A landscape with many valleys, sampled at points; each row gives a point and its height.
From any point a ball rolls to the lowest of the 3 points nearest to it. It stops when none of these is lower. Distance is the straight distance between rows; heights are no part of it.
Depa: [141 131  88 136 172 101 167 125 127 114]  height 351
Nosa: [139 123  97 132 161 124 140 124 131  99]  height 205
fomaf: [124 139 133 116  87 182  77 187 130 132]  height 403
rak: [131 129 107 133 147 128 114 140 120 132]  height 261
Pufab: [125 172  80 149  57 174  90 134 187 166]  height 523
zasi: [121 122 186 126 138  96 134 116  97 157]  height 405
konot: [123 146 145 123 111 144  91 185  99 164]  height 199
dezo: [120  94 199 121 136 104 147  77 114 110]  height 799
fotuf: [122 154 114 119  79 181  79 197 133 158]  height 492
Beba: [123  98 174 120 146  83 212  47 140  95]  height 823
pez: [122 148  96 130 100 173  84 160 144 138]  height 564
bub: [124  97 180 125 145  94 183  65 122  99]  height 815
Gesa: [122 120 181 124 138 100 127 118  97 149]  height 348
sifu: [130 162  67 164  63 158 108 109 210 170]  height 534
tuz: [134 106 144 123 164  96 174  91 118 104]  height 85
palam: [119 158  82 140  66 178  79 145 168 148]  height 541
kitet: [142 128  65 137 163 121 158 130 145 103]  height 271
gesam: [143 121  69 132 157 127 145 122 151  86]  height 245
fule: [108  96 226 110 104 118 126  96 111 125]  height 418
Zavel: [124 113 176 104 115 159  88 163 111 123]  height 377
rin: [142 134  91 134 181  71 194 124 127 136]  height 362
rab: [140 103 133 120 168 117 167 102 121  72]  height 132
Zema: [125 121 164 130 153  86 157  87 107 142]  height 596
sumu: [121 121 186 114 123 121 107 149  95 153]  height 212
gafe: [131 145  50 148 134 131 137 130 166 117]  height 426
kiluk: [122 111 175 130 148  81 197  64 130 114]  height 822
Ziga: [135 116 148 130 164  87 170  91 111 119]  height 215
Kek: [136 141  46 147 118 149 132 116 187  96]  height 453
resud: [129 153  68 142 131 133 119 139 139 135]  height 396
mugin: [139 124 109 126 137 146 108 134 120  97]  height 292
mim: [124 104 196 105 116 132 107 127  97 122]  height 318
biti: [127 131 131 119 110 154  87 175 109 140]  height 255
Mapet: [108 109 204 124 107  99 159  59 123 123]  height 805
Beruf: [135 111 134 115 147 144 109 125 113  86]  height 321
nuko: [122 144 152 125 124 118 106 166  92 177]  height 181
Sote: [120 131 165 113 118 134  94 177  98 154]  height 223
nalu: [130 101 162 122 153  71 239  63 146  99]  height 837
Nati: [133 149  47 151 145 122 149 139 157 136]  height 452
Vagu: [135 117 124 122 152 121 136 122 115 109]  height 182
reluf: [123 132 154 127 136 119 112 142  95 153]  height 113
Gul: [141 116  84 126 166 125 159 120 146  78]  height 231
pazo: [133 130  74 135 124 160 104 136 147  97]  height 363
Gali: [137 144  73 147 166  98 149 143 122 141]  height 115
Kif: [142 107 112 124 177  98 186 105 133  88]  height 116
Voke: [125 112 181 118 134 121 112 127 102 123]  height 265
buniz: [113 168 111 124  58 182  80 204 149 177]  height 509
Liv: [131 132 128 136 157  85 142 120  99 162]  height 611
kebab: [125 145 117 118  82 190  73 182 142 124]  height 484
tiga: [120 169  97 136  35 187  81 169 179 177]  height 517
gelop: [119 112 192 125 135  95 153  83 112 135]  height 784
veged: [139 110  85 123 152 139 138 126 145  72]  height 263
vur: [133 123 130 123 145 131 112 138 105 127]  height 239
kofo: [131 123 158 111 120 142  94 163 103 138]  height 272
katu: [129 152  56 153  94 162 107 125 180 128]  height 504
Tevi: [129 147 114 130 128 133 101 163 102 166]  height 159
dinud: [129 159  46 165  80 153 122 107 204 148]  height 533
Kedi: [143 134  81 136 120 153  99 142 146 111]  height 339
goke: [133 138 106 130 139 128 109 151 110 144]  height 193
Gibig: [107 109 214 125 113 103 139  99 108 153]  height 413
tege: [123 107 183 124 145  92 171  66 121 110]  height 811
ruz: [116 166 112 121  75 175  80 192 141 168]  height 505
fon: [142 129  79 138 174  98 175 128 132 123]  height 256
gufe: [130 125 129 111 111 176  82 160 133 104]  height 506
dimap: [122 154 103 131 105 161  84 179 126 160]  height 512
kab: [102 105 225 127  99 108 132  84 108 147]  height 432
fidil: [116 101 208 117 120 121 121 104 106 131]  height 381
nageb: [137 129 124 133 167  88 169 110 106 137]  height 493
gev: [130 121 127 121 136 138 108 138 111 122]  height 266
lela: [142 107 137 119 161 116 140 106 113  88]  height 165

Where does a ball stop that starts at each point below?
mim: reluf
vur: Tevi
Depa: tuz
Kek: Tevi
Kedi: Tevi
veged: tuz
Mapet: tuz
Beruf: tuz
Sote: reluf

Two balls start at each pair of points below. Name the first point that both come to, or write never.
tege, kab: never
buniz, pez: fomaf
kebab, gev: never
